Each row is a point on a tangle of strands that fork, close into loops and nearly touch. The rows are in no order.
Points whose rows are less than 89.3 apart are linked; no others are. Some points are linked to none.
j_384: [-14 -18   6  -6 -22  -8 -10   2 -20  -1 -15 -11  22  -4  13  -5   4  -9
  -1  14  14  -9   3  11  -4  13   4   0  -2   8  16  10   3  17 -13 -29
   8  -4   4  18  12   3  -7 -16  -2  -3  12  -7 -18 -13  14   5  -3  -2
   8  16 -23]
j_720: [  4  -4  15 -18  11  17  -3   8  16 -12   5  -8  -7 -20   6 -12  -1 -12
  25 -19  11  12  -8  -1 -11   0  11  14 -13   6 -28 -16  -3 -19   4  27
  -8  11  21   3   0 -18   2  -4   1   0 -11 -16   9  12 -16  -2  14  15
   0 -10  27]
j_679: [ -5  12   8  10  -1  -8 -10 -11  -1   1   1  13  -2  15  21   1 -21  24
 -24  -5  14   4  14 -15   4  -6  -6   3 -10  11  14  13   0  -4  15   8
  11 -13 -18 -12   9   0   5  12  15  15   3 -34  10  19  -8 -25  14   1
 -21 -24   1]
j_387: [ 15 -11   9  -8  10  11 -14 -21   8 -17   4   3 -15 -23  -4  -2  17   6
   4  20  -7 -25  -3 -14  19 -18  -2  -5 -11   6   6   6 -13  -7  -3   9
 -25 -12  -1 -19   6  -2   9   4 -15 -13   1  -6  22   9   2 -27   9 -13
  30   4   8]
j_810: [  2 -12   7   4   2   9 -16 -34  -3  -7   0  10  -1 -25   4  -9   5   7
 -11  36  12 -20  -5 -12  11  -3   6  -6  -7   5  15  15   6   4  10  -4
 -21 -17  -9   0   1   6   1   1   0   3   7 -15  21   9  -7 -29  10 -15
  20  -3 -20]
j_788: [  5   6  23 -21   1   8  -9 -14 -11  10  11   3   0 -19 -20 -30  -6 -17
 -13 -15   3   0  -2 -11   3 -20   8 -21   5   3  10  18   6   3  10 -10
 -11  -4   2  12  10  18 -20  -6  -8   1  17 -11  15  14   4  -8  -4  -2
  14   7   6]
j_649: [ -9  -3   0  -5  16 -28  12  -5  -2  31 -10   4  26 -16   2   5  -5  -5
   0  14  -1 -12 -10 -14  -5  19 -16  -7  -5 -34   1  20   1 -21   9  23
   3  13  -2 -11 -11  -6  15   1  10  22   0   5  -9  -5  -8 -18  24  10
   2 -16   6]
j_6: [ -1  -1 -10 -19   2  -2  15 -10  -8   1   8  -9 -22  -7   9 -10   0 -22
  20  -9   0   8 -18  -2 -19   5  35 -12   5 -16 -18  -8   3  10 -14  13
   5  -5  18  24 -10   5  -3 -37 -10  17  20  -3 -12  -4  -1  30  -5  20
   7  -6  34]
j_407: [  1  -1  -1  16   8   0  -1 -13  13   6   5  17  -8   2   6   2 -20  20
  -4  -5   4  14  11 -11 -11  -3  -7   2 -13  -1   0  19  -2 -23  17  22
  -3  -5 -16 -12  13 -10  23   7  16   5   3 -13   6  12 -15 -29  26   4
 -12 -14   5]
j_701: [  5  -9  -6  19  -1   5   2 -30  11   3   3   7   0 -10  -7   6   4  16
  -9  29  -3 -11   7   6   4  -2   2  22  10  10 -13  12 -20 -12   6  -4
  -7 -11 -16  -1  -9  -3  17  -1  -7 -14   1   6   6 -12   2   0   7   2
   0  -6   4]
j_401: [  2  27 -15   8   9   8  18 -18   3  -9  -4   2 -30   2  21  16 -12  23
  -4 -13   3  24   8 -10  -3  27   1  -7   3 -11  -4  -8  -1  -9   3  22
 -10  11  -7  -6 -15   5  -3  -2 -11   6  27 -11   3   0  18  -3  -5   7
  -7  -3  15]
j_106: [ -8 -22  15   0  17 -11 -18  -3  10 -10  -5   8 -10 -23   0  -3  14   0
  19   9  -7 -28 -15  -2   8   1 -10   1 -21 -17  12  -9  -7  -9  -4   7
 -18  -3   7 -13   1 -10  14   2  -6  -5  -9  -5  -4  19 -17 -18  10 -10
  23   4  -4]
j_498: [ -4   2 -21  -6  -2   9  14 -16 -14  -3  -4  -4 -20   7   5 -10  -6  -4
   2  -8  22  21  -4   3 -21  -1  16  15  34  27 -29  10   2  14  -7  -7
   3 -14   1  20  -1 -12 -13  -4   0  -5  12   8   2 -14   8   9  -8  14
  -2  -8  18]
j_198: [  0  -2  19  -8  -9  13 -20  19  -2  -6  18 -13  10  -1   5 -27 -13  -1
  11 -16  11   2  -8   0  -3   5  16  21 -14  21  -7 -29  10  -6   9  17
  -5  13  22  14  10 -24  -4  13   4  -7 -13 -28   5  30 -12  11  11  10
  -7  -8  14]
j_431: [ -4  -8   1   7 -19   0 -13  -8 -11  -8  -1 -13   9   7   4   0  24   5
  -1  19  -1 -17   8   5   5  -2  -2  13   1   6  14  -1   9  25 -11 -18
   7  -1  -4  14   4  10   1 -18  -8 -12  11   3   6  -7  31  10 -11  -9
  13  17 -26]
j_617: [ -3  -5  11  -4  11 -13  16  14  -2  29 -14   6  20  -3  15  -1 -15 -10
   1  -5  13   1  -1 -11  -4  17   0   8  -7  -4 -12  15   2 -20  10  12
  13  -3  13  -2 -13 -17  -9   4  24  21 -17 -14 -10  -5 -13 -18  28  14
  -9  -9   0]
j_624: [  9   4 -12  -6 -11   2  20  19  -6  12 -17 -14   7  16  24  11   3  -8
  -1 -10   7  -5  13   3  11  20   0  15   0  -7  -7 -19   4  -2  -7 -12
  29  -2  13   7 -25  -6 -25  -5   4  15 -15  -3 -15 -18  13  13  -1   3
 -10  18 -10]
j_267: [ -2 -17  19 -15   2 -15  -8  21  -9   9   0   9   6   1  -1  -3  -3 -13
   9   3 -10 -10 -15  -1  21  -1   0 -32 -27   6  20  16   8   5   3 -18
  -3  -5  21 -13   8   7  -8   2   6 -15 -25   8 -16  15 -31   7   8 -22
  -6   1 -28]
j_830: [-14 -22   4  -3  -7   0 -12  12 -32   3  -3  -9   6   1  11  -9  -8   2
   7  -9  28   2  -5  19  -5  12  17   8   5  12   3 -11  14   3   2 -30
   1  -8  16  26   6  -6 -32 -14  18  -6   1 -20 -22   3   1   3 -13   6
   0   9 -18]
j_146: [  2   1  22 -12  -1 -22   1   5 -13  10  12   9  25   4   3  -2  -7 -10
   7  13 -16  -6 -12   9  11  -1  -5 -36 -12  -7  32  29   1   6  -7 -13
 -17   5   2 -21  13  11  16   5 -15  -6   1  -1 -21  13 -11  16  -1  -7
  -5   7 -11]
j_395: [ -2 -24  15  20   6  -2  -1  12   2  16  27  18  -6  -1 -11 -10  -1  -2
   6  -1  -8 -19 -18   7 -17  -2   1   8 -34  -8  17  -8   7 -22  10   6
  -4   0 -17   7   7 -15  38  16  14  10  -3 -18  -7  24  -8  -4  20   3
  -1  13 -13]
j_299: [  5  31 -10   2  -3  -5 -10   3  -6   0   2   6   3  33   7  11 -12  25
 -33  -6   5   7  15   1  29 -14  -5 -13 -18  17  15   5 -14  25   3 -14
  17 -11 -19 -19  32   9  -8  14   4  -8 -19  -8   8  10   4   8  -9 -17
 -24 -21  -4]
j_541: [ -3   6  -2 -19   5   0  17  -6   0  13  -7 -18 -20 -20  -4   0  19 -16
  -7  -2  -1   8  -4  -5  -2  11  23  -6  34 -12 -10  10  18  31  -5  -4
  19   2  -2  23 -20  19 -35 -22  -6  15  20  30   8 -30   3 -22 -21   6
  17  -4  -3]
j_904: [ 18  11  -6   6   0  -9  -2   0   2   6  19  -6  27  -4 -20  14 -13  13
 -12  33 -27  -1   3  -5   0   0 -14 -26  -3  -5  12  19 -39   0 -10  -9
 -30  20 -13 -17  18  28  30   7 -10   8   9   7 -25  11 -14  11  -2 -12
  -5 -21  12]
j_48: [  2 -17   4   8   5  -2  14  30   8   5 -14   3  12   7  12   6 -13 -10
  13 -17   9   2  -8   4  -7   6   6  18 -12   6 -22 -18  -2 -31  -2  15
  16  -6  15   3  -9 -25   5   6  18   5 -18 -15 -10 -12  -5  -4  15  23
 -14   7   2]
j_836: [ -3   9 -11  -6   6 -19   1  25  -5   0  -5  -2   1  24  -7  30   3   3
  -2  -4 -14  -5 -10  24  25  -7  -1  -7 -12 -11   9 -26 -10  11  -7 -26
  12   1   0 -28  15  -4   1  -6   8 -17 -37  21 -25  -4  -1  31 -19 -14
  -8   8 -17]
j_891: [  3 -15   9   4  18   9  -4   9  23   3   5  17 -16 -27 -23 -15  19 -12
  -1  -9 -11   3 -10 -21  -9 -20 -17  -5   2 -10 -11   9  27   3  16  19
 -10  10   3   1   1   5  -6   4  10  -3   9  21  39  -1 -14 -33   3  -3
  27  -1 -10]
j_485: [ -4   6   5   4   9  -8   2 -27  -2  -7   0   6 -14  -4   3   3 -14   0
  -2 -21 -17   4  -9  29   3  15   7  -1  -1 -24   8 -12 -15 -16  -5   1
  -2  -2 -10   2 -13   2  20   0 -28   2   9 -12 -14   6   7  30 -12  -2
 -17   1  14]
j_908: [-11 -11  21  22  14  -9  -2 -12 -10   5  18  11 -12  -1 -10 -11  -2  -2
  10 -23  -6 -13 -11  33  -3   4  12  16 -11 -11  13 -15   0 -18   7   3
   1  -8 -16   6   3 -12  24   3 -13  -2  -4 -23  -8  25   9  19   0   1
 -10  10  -5]
j_931: [-15 -12  -4   7   2   7  -4  -2 -25  -5  -3  -1  -7   5   7 -14 -13   4
   9 -20  31  11 -11  22 -19  -1  16  22  23  27 -18 -12   7   1   1 -14
  -1 -13   4  22  16 -17 -20   0   9 -20   1 -10 -11   0   9   4 -17   8
  -3   1   0]
j_24: [ -6  13   8   2   3 -32   4  -1  -6  15  14   6  20  12   3   4 -15   9
  -3  11 -14   1  -7  10  -3   7 -14 -22   4 -16  30  17 -17   0  -9  -4
 -16  16 -12 -22  21   2  29  14 -20  -3   9  -2 -33  16  -2  16  -7  -2
 -11  -1   8]
j_534: [ 18 -10  17 -10  -2  22 -26  -6  -1   0  13 -18  -5 -24  -6 -27   3  -1
  10   2  15   5   9   7 -11 -15  12   9   2  15 -16 -11   0   4  21 -12
 -17  -6   6  25  -6  -6 -29   0  11   2 -11 -18   8  22 -28 -19   6   7
  14 -13   4]
j_781: [ -8   9 -11   7 -10   3 -11  10  -4 -20  -1   0   3  28   4   2  20  11
   1   4   3  -5  -2   1   0 -10 -16   9  -4  18  11 -15  -1  23 -17   0
  -4   1  -1 -15  19  -9   9   2  -3 -22   2   0   5   9  28  10 -10 -10
  11  16  -9]
j_14: [ 25   7 -17   9  18   1  -7  -2  20   6  -3  -3  -1 -10 -24  18  -8  26
 -18  23 -24   1  21 -23  16   1 -22 -20   0 -27   1   0 -27   6 -13   5
 -37  17 -20 -29   9  34  13   5  11  -1  14  29   1  -2  -8 -20  -9   0
  17 -21  11]
j_585: [  2   3 -20 -16  -3   2  16 -26 -21  -9   7 -10 -10 -11  14   8 -12  -8
  16  14   7   0 -20   8 -17  12  26 -12   6  -5 -13  -6 -11  -5  -7  18
   6  -6   0  17  -4  -7  15 -23 -13  20  24 -10 -14   0   9  25   9  17
  -1  -8  36]
j_207: [ -2   8  -1 -30  -3 -12  21  -8  -3   2  -3  -1 -12 -19   0  -2 -17 -22
  -3   5 -20  14  -1   3 -14   5  19 -22  24 -17  -6  11   2  12 -17   4
  -2  16  16  25 -12  17  -8 -24 -28  13  31  16 -11 -22   2  26 -12   9
  17  -5  30]
j_629: [  1  -5  29 -20   9  15  -4   8   7  -5  11   9 -14 -23   2 -11  -8  -6
   2 -25 -12  -1 -15  -3  16   4   9 -33 -28  -1  11  -1   3 -22   7  -3
 -25  12  17  -9   7  10  -6   5  -6 -14   2 -13  -9  25 -21   3  -1  -9
   0   9   0]
j_587: [  8 -20   7  14  19  -1   6 -15  18  20  -2  24 -15 -32 -24 -11   4 -23
  -5  -7  -8   4  -1  -5 -10 -12 -23  -9  -4 -23 -14   5   4 -22  31  11
  -8  -9 -10  -1  -7   6  -3   3   5   3   3  16  23   2 -24 -21   7   0
  20   1  -8]
j_531: [-12   4   0  -2  -5 -13  -1 -12   2  15  13   7  19  -2 -24  -8  -2  12
 -25  18  -6 -11 -11 -15   2  -7 -12  -1   9   4   5  28  -2   7   0  13
  -7   1 -11   1  18   6  27   9  -4   0  20  11  12  11   8   5   9  -1
   4 -14  19]
j_376: [ 11  -8   2  23   5  29  -8   0   4  -1   0  -2  -2  -1  16   0  10  13
   0  -2  20  13  34  -3 -12 -13   2  17  17   6   1  -5   9  -8  22 -12
  -2  -6  -7   3 -17  -4 -26   7  24   2 -25 -23  12  -9  -7 -27   0  -4
   0  -5 -25]
j_196: [  6  18 -18  20 -19  -6   5  12  10  -3   5  -5  14  32  -8  13 -22  16
 -16   8 -10  16  24   2  -9  -9  -9   4   8  18   0   3 -30   2  -9  -3
   5   8 -12  -1  17   3  21   8  -4  -5  -3   2 -13  -1   5  22   3   0
 -21  -8  13]
j_511: [ -4  -1   3  26   2   7  -2   8   3 -20  -4   7 -10   6  19   4  -9  19
  11  -7  12   1 -16   5   6  20   3   1 -23  11   9 -18   6 -19  13  10
  -7  -4  -3  -8   5 -17   3  10   9  -8  -2 -29  -9  13  -6 -10   2   4
 -20   8 -19]
j_304: [ 11 -29   7  13 -20   6 -19  12  -6   1 -11  -8  26  -5  -7  -8  13 -20
   0  24   6 -14  15  -8  -4 -13  -2   6 -12   6   6  -1  14   7   8 -16
   1 -11  -1  24  -8   6 -10  -4  23  14  -2  -8  19  -6  -8 -20  17   1
  15  12 -31]
j_355: [  2 -13  -5  -5 -13 -16   7  18   8   6  -9  -2  22  14  -5  21 -11  -2
  -2  29  -4 -10  -5   3   2  -9 -11  -7  -9  20  -3  19 -21  -6 -10   1
   5 -14   2 -14  12 -13  17   7  17  -7 -19  14  -1 -11 -17   4  23   1
  -7  -6   9]
j_584: [  8  12   3  -4  -3   2  -9 -22  -3   3  16   1  -7 -11 -34 -15  12  -6
 -11  -6 -26  -5  14   2  15 -21  -6  -9  16 -24   3  -6   1   9   6 -12
   2  10  -9  12 -14  35  -8 -13 -27  -6  16  30   9  -5  22  11 -27 -10
  15  16  -8]
j_989: [ -7   6 -17  29  -3   1   8  12  11 -16 -21   6  -5  24  16  28  -6  21
  -1  -4   4   3  -9  14   5  13  -6   5  -4   5   1 -21  -1 -13   9   1
  10 -10  -5 -17  -1 -14  -3   5  12 -15  -5   2  -9 -15  -1  -2 -10   5
 -20   7 -16]
j_724: [ -2   2   7   2 -17  21 -21  19  -4 -15  10  -4  11  19   2 -21  -6  -2
   2 -15  11   3   2  -6  -5 -14   2  13 -11  28   3  -6  10   0  -3   1
  -4  -2  10   7  16 -10  -2  22  14   2  -5 -27  14  27   0   4   9   3
 -10   1   8]
j_879: [  8  -2 -14   2   6   8  -4 -20  13 -10 -14  -2   4 -17   0  22  -1  27
  -3  33 -10  -8  12 -17  21  17 -13 -17  -5 -25   8   6 -18  -5 -15  13
 -25  12 -13 -26  -9  21  12  -1  -7  -1  21  20  11 -15  -3 -16   2  -6
  17  -6   8]
j_905: [  7  10  -5   4   2  17   3  -6   7 -12   0  -4 -12   9  11   9  20  18
   2   7   5   1   5 -18   5  10  -5   0   0  -4  -1   4  14   2   2  18
 -11   3   2 -14 -17   4   4  -1   3   8  13  -9  25   1  18  -6   5   4
   1   5  -1]
j_661: [ -1   0  -2 -13 -19 -13   0  -9  -3   0 -14  -9  28 -13   4   2  -1 -12
  -6  29  -5   1   3   2  -8   8  -6 -10  14   6  -2  30  -5  16 -13 -10
   5  11   8  13   3  11   6 -11 -16   9  16  15 -13 -23   8   8   6   1
   8  -4   1]
j_269: [ 17  -8  16 -10  -7   8 -16 -18   0   2  11   3  -6 -14 -23 -34   3 -19
  -1  -2   4  -6   7  -7   2 -33   4   2   2  22  -7  15  -6   2  17 -16
  -7 -21   2  14  10   5 -14   5  -8  -6  -6  -6  19  16 -10 -10   3  -8
   5   0   6]
j_569: [  4  -3 -11   4   5  -7  13 -18  -7  -6 -14  -6  -5  -4  15   9 -20  -2
   4  -1   6  -8  -8  31  -7  12  15  26  15  10 -24 -14 -23 -16 -14  10
  22 -22  -2  13 -12 -18   3 -10 -13   6 -15  -5 -12 -21  11   7  -4  11
  -6  -8  19]
j_104: [  5  15 -13  17  -3 -29  17  38  13   7  -1  -7  13  35  -6  32 -29  10
 -11   1 -19   9  -4   7  -5  10  -6  -1  -2  -2   2 -18 -22  -8  -2   6
   6   9 -10 -18  13 -11  17   8  15   3  -7   3 -25  -7 -10  15   0  11
 -30  -6  10]
j_962: [ -4  20  -6 -14  -9 -22  16   0 -20  11  -1  -1  24   9  23   7 -15   4
  -6  16  11  -3 -12  -2  13  28  -3 -17   0  -7  13  17   1   4   1   7
   9   9  10  -2  -2  -4  -5   3  -9  16  16 -13 -18  -1   9  17   5   1
 -21  -5  12]
j_686: [  2   7  10   0  -3  15  -7  15   4 -17  13   4  -8   9   6  -4  -5   4
  11 -23  -8   4 -21   0  20   8  11 -24 -32   8  11  -7   2 -14   6  -1
 -13   3   8 -17  15   0  13  17  -1  -7  -7 -16 -14  31 -11  12  -4  -5
 -26  13 -19]
j_42: [-25 -12  16 -10   4  -6  -9  23  17  -5  -5  -5  -3 -10   4  -9  27  -5
  16  -9  -5  -8 -19 -16  -8   4  -5  15  -6  -4  -7 -10  23  10  -3  17
  -1  14  29  -2  -3  -3  -8 -12   6  -7  -4  11   0  -1  -4 -10 -10   0
   8   5 -10]
j_571: [  2  16   4  -3  14  16   5 -18  -6  -4   5  -3 -24  -4  10  -6 -14   0
   1 -32   9  19  -5   9 -11   9  20  -7   7  -4  -5  -9  -1  -9   3   4
 -10   1  -6  10  -3   4  -6  -8 -13  -2  11 -22  -5  23  14  12  -9   6
  -9   2  12]
j_137: [ -7  14  -8  -4 -20  -4  -4  12 -12 -23  -2  -4   9  30  -1  -3   2  -9
  13  -2  -3  -8  -9   5  10  -2  -1  -8 -15  13  10 -16  -7  22 -17  -2
   9  -1  13 -15  22  -7   1  -4 -24 -19   0   6  -6   4  21  32  -8 -11
  -6  12   6]
j_714: [  7  -7  -3   8  -3 -20  13  20  12   8 -11  -5  16  14   6  33 -21   5
  -1  17 -19  -1  -2  16   5  11  -8 -10 -14  -5   5   4 -27 -18  -3   0
   2  -6  -6 -24  -2  -7  19   6  14   3 -19   5 -24 -13 -28  10  12   4
 -21  -3  -1]
j_884: [  1  12  -1 -15  -8  -9  14  -4   4  -3  -2   2  19 -17 -10   1 -14  -8
  -6  21 -23  14   9   0 -10   8  -6 -22  22 -10  -6  30  -6   3 -15   5
  -8  30  11  15  -7  23   8   0 -29  18  29  16  -9 -15   1  22   1  -1
   7  -7  18]
j_107: [  0  20 -10  -9  -8  25   4 -13   2 -16   8   1 -18   6 -17  -8   1 -18
   9 -32 -11  24  24   3 -10 -25   7   4  30   1 -12  -8   2   1  -9 -16
  13   7   1   6 -11   8   0   5 -23 -11 -11  21   3  -1  12  22 -15 -12
  -6  10  11]
j_249: [ -8  -5  -8  14   3 -17   6 -14   2  10 -12   3  20   1   6   9   3  21
 -14  28  10 -17  12   3   0   4 -10  28  14   6   0  -3 -23  -4  -6  -4
   6  -4 -16   0   1 -12  12   1  -8  -8  -9   1 -10 -17  15 -11   3   2
  15  -2   0]
j_586: [ -2   9  22 -18  16   7  -1   4   4  15  -4  13  -7 -15  -5 -10  -7  -7
 -10 -24   1  11   0 -17   7  -4  -4 -27  -5  -7   7  17   7 -10  13  -4
 -16   9   4  -5  -2   9 -19   5   2  -4   5  -5   5  15  -6 -15   4  -4
   0   2   1]
j_505: [  1   1 -27  -3   2   0  23 -27 -10   0  -2   0  -8  -6  13   8 -18  10
   2  21  13   7 -10  10 -18  15  18  21  25  14 -35   2 -18  -3  -7  16
  12  -8  -3  17  -7 -14   8 -12  -6   7  12   3  -8 -22  11   9   3  18
   2 -18  28]
j_353: [ 10   6   6 -15   7 -10 -13  -2  14  -1 -15  -8   3   4  -4   6  19  -9
   5   2 -20 -12   6  -4  20  -3 -15 -13 -13 -25   9  -4 -20   8 -11  -8
  -5   6   0 -21 -13  14   3  -8 -15   0 -10  17 -12  -2   4   8  -2 -10
  10   9  -1]
j_148: [-13   7   8  -6  12  -7   7   0  -5  20  11  -2  -8  12 -15 -11  26  -2
   1 -21   5  -9   0  -6   8 -12  -8  21  22 -15   2  -4  23  13   4   9
  19   4   3   0 -15   2 -19  -9  -6  -9  -5  15  20  -1  20   5 -17  -9
  -4   5   1]
j_308: [ -1  15   4   1   1  -3  -8   7  -4  10  -7   6   8  22  17   5   5  17
 -22   0  18  -7  19 -12  22  -2 -12   0 -18  -5  23   4   0  18  10 -15
  15 -10 -14  -9   0   5 -20   7  19   9 -17 -20  11  11  -1  -6   1 -19
 -12  -9 -19]
j_964: [-16  14  -4   9   4  17   1  12   6   2  -4   8  -7  -1  19   4   9  11
   5 -16  24  30  16 -21 -11  10   4  15   9   5  -9  -2  26   3  11  -2
  -6  16  10  -2 -16  -3 -29  10  33  15  -4 -21   9  -2  -4 -26   1  14
  -6 -16 -14]
j_373: [  6   9 -23 -26 -14  15  11  10 -17  -5  -4 -25 -10   9  14  -8  28 -17
   9  -9  19  16  21  -4 -12   9   9  17  17  16 -13  -3  11  34 -19 -24
  22  -1  10  23  -8  -6 -38  -3   1  17  -4   9   2 -24   5  -4 -16  -2
  10   2  -2]
j_116: [  8 -37  13   4  -6  13 -19  18  -6   6  -1 -10  13 -15   5  -7  -5  -3
   8  17  20  -8   9   4 -11   2  11  15 -15  10  -5 -18  10 -12  12 -13
  -6  -5  16  28 -14 -12 -21   0  28   5 -15 -19   1   2 -28 -22  22   7
  14   1 -16]
j_667: [-20 -12   1   4   4 -20   2  21   6   9 -15  -2  15  10   5   4  14   2
  -1   7   7 -19 -11  -2  -9   3 -15  24   4  -2   4  -8   8   7 -15  15
  13  -2   5   0  -3 -15   5  -8   9  -2  -2  13  -2 -18  19 -11   1  10
  18   9  -6]
j_156: [  9  -4 -13  -3  -7  -1  12   6 -11  -2 -18 -20  -8  11  15   0 -12  -9
   4 -21  12  -8   3  33  -1   8  12  24  17  16 -16 -22 -11  -5 -17 -13
  34 -22   6  15  -5 -17 -25  -3 -15  -1 -26  -3 -10 -19   6   9 -16   2
 -11   9   7]
j_684: [ -6  22 -23   0 -10  15  13  12 -10 -11  -9  -3  -9  22  19   9  18   4
   3 -13  23  27  25  -8  -7   4  -4  18  20  19  -8  -3  17  20  -6 -12
  16   4   4   7 -10  -7 -32  14  16   8  -4  -8  12 -20  12 -10 -11   2
  -7  -6  -4]
j_818: [ -5 -13  -9  13 -10  -1   1  26   0 -20 -17   2   0  16   5  26   5   4
   9  -4   1 -10  -8  25  18  -1   5  -2 -15  11   7 -28   0  -6  -4 -22
  13 -17   2  -9   8  -7  -7  -1   8 -20 -21  -1 -18  -8  -2   9 -14  -7
  -9  20 -25]
j_925: [  4  -4   5  14   8  -8   1 -24   9   9  -8 -10   3 -30 -15  -8  15 -14
 -14   9  -2   5  -1  -6  -2   2   1   2  27 -18 -13   8  19  19  22   7
   7   4 -15  11 -15  20 -20 -12  -2  15  19  25  19 -24   7 -24 -13   3
  22   3 -23]
j_334: [ -8 -16  18 -15  17  12  -1  11  23  -4   3  12 -19 -29  -6 -14  15 -10
  10 -14  -2   3 -18 -13 -16  -4  -8   5 -13  -6 -16  -9  15 -10   3  26
 -16  15  24   1   7  -7   4  -9   0  -3   8   2  21   3 -16 -18   8   4
  24  -6  20]
j_601: [ -6 -26   9 -14 -10 -18  -2  14   1   9 -16   3  17  -2   2   1  -2 -17
   4  19   0 -17 -11   3   2   2  -8 -10 -14  15   5  25   3   1  -5  -7
   9 -18  18  -5   5  -6  -1  -3  12  -5 -18  17  -5 -13 -20  -4  17  -7
   4  -1  -9]
j_657: [  7   0  -3  -8  12   9   1 -15   7 -14  -7  -2 -22 -10   5  13  20  18
  -6  12 -10  -8   6 -10  12  13 -10  -5  14 -16   7  -5   1  12 -13  13
 -15  10  -3  -9 -17  14  -3 -11 -21  -5  22  18  18 -28  22  -5 -19  -7
  24   2   8]
j_615: [-13  23  -6  -1  -1  19  -3  -2  -6  -9  12   3  -7   7  -2  -4  -3  -4
  13 -45  12  21   8  10   6 -22   2   5  26   1  -6  -9   9  -6  -2 -17
  15   4  -3  -4   3   4  -9   4  -6 -27 -23   6  -2  13   9   7 -27 -23
 -20   9  -3]
j_18: [ 12  26 -14   9  -9  11  -4   2  13  -8   9  -1  -4  31  -7  10 -12  17
 -15 -11 -10  22  19  -7   5 -17  -4 -12  -6  19   3  13 -11   5  -1  -1
  -1  -1 -13 -18  17  12  14  14  10  -1 -10   7   8  11   3   3   8   2
 -22 -11   5]
j_221: [-13 -17  -6   7   2 -12   3   6   2   9   0   2  17  -6   2  15   4   7
   8  26  -7 -10 -19 -14  -7  18 -11  -3 -21 -23  10   6   7 -16  -1  25
  -3  11 -13 -13   0 -12  38   6  20  17  16   4  -3  -2  -2 -11  25  12
  -2   2  -3]
j_309: [  6   0   0  19   5  -7  -6 -17  10  11   9   0   5 -12 -31  -5  22   4
 -17  10 -19 -10   4   0   7  -7 -16   3  18 -25  -3   4  11   8  18   6
   0   8 -19   8 -17  25   0  -7  -8   3  16  30  18  -5  12   5 -13  -4
  14   8 -17]
j_68: [ 12  19 -15 -27   2  15  14  -5 -11 -11   6 -17 -24   0  -8  -5  40 -18
   3  -3   7  20  26 -12   3  -2  13   0  30   6  -6   0  17  34 -11 -14
  18   6   2  23 -21  10 -33  -4  -9  14   6  19  19 -30   4 -15 -20  -4
  14  -3  -3]
j_20: [ -6  18 -15  10 -21   3   7  13 -15 -11   4 -11   6  40  -1  -9 -12 -19
  11 -17  -4   1  -6  -5   0   4   7  13  -3   1   1 -29   9  10  -8  16
  18   8   5  -5   2  -9  -1   6 -16  -9   5  -6   2  14  22  40  -4  -3
 -21  19  10]
j_663: [  4 -11   6   9  15   1   2 -17  18  12  -4  18  -9 -12 -16  -4  -1  -4
  -5  -3  -1  -1   3   7 -13 -11 -10  10   3  -6 -15  14 -10 -20  16   4
  -5 -12 -11  -2  -5  -6  13   3   0  -6  -5  10   8  -2 -11  -8  10   5
   2  -6   6]
j_448: [  2  15  -8   9  -7  22  -7  12   5  -9  15   9  -4  28  -5  -5   0   8
  -6 -22   3  12  12 -10  -2 -26  -1   7  -1  22   1   9  21   3   7   0
   1  -7  -2  -4  10   2   5  21  24   0  -9  -6  25  20   6   4   6   1
 -19  -2   1]
j_398: [  0  12  -2  -5 -11  18 -11 -11   5  -7  20   6  -5  -4 -39  -8  13 -20
   2 -20 -26   6  11   0   3 -42   2 -16  12  -6  -5   0   9   5  -3 -16
   4   5   2   0   3  32   9  -8 -18 -12  -2  41   7  -6  10  14 -20  -6
   8  10   0]
j_890: [ -6 -33   3  19   5 -13  -6   2   2   3  10  12 -12 -13  -8   9   9   3
  15  26 -18 -29 -21   6  -6   5  -4   0 -30 -19  18  -6   0 -12  -2   7
 -14  -5 -15 -13   2 -16  45   8  13   8  -1  -2  -3  14 -19  -9  21  -2
  12   8 -11]

A fork is a point with three links, a tip a point with one. Leave the first point through the second and follow the links. Name the first fork or tip that comes.
j_14, j_879 => j_890
j_989, j_511 => j_304
j_373, j_68 => j_615
j_534, j_269 => j_836
j_904, j_24 => j_18
j_398, j_584 => j_376
j_395, j_908 => j_14
j_18, j_196 => j_904

A tip is a point with one link. Name the tips that can be reached along the links from each point below, in the order of the rows.
j_667 => j_904
j_107 => j_376, j_615
j_585 => j_624, j_20
j_629 => j_836, j_304
j_905 => j_810, j_48, j_14

A piece is all that can be reached along the links. How many separate loops has the piece of each point below (a circle has one, a figure eight two, a Y none), and how many tips (points with one link)?
j_904 => loops 2, tips 1
j_376 => loops 0, tips 2
j_485 => loops 0, tips 3
j_6 => loops 1, tips 2
j_304 => loops 0, tips 2

Name the points in between on the shortest way along the links from the first point to the second, in order.
j_534, j_989 => j_269 j_788 j_586 j_629 j_686 j_511
j_663, j_601 => j_407 j_679 j_308 j_299 j_18 j_196 j_104 j_714 j_355
j_905, j_649 => j_401 j_571 j_485 j_908 j_395 j_890 j_221
j_334, j_714 => j_720 j_198 j_724 j_448 j_18 j_196 j_104
j_376, j_107 => j_964 j_684 j_373 j_68 j_541 j_925 j_309 j_584 j_398
j_781, j_624 => j_431 j_384 j_830 j_931 j_498 j_505 j_569 j_156
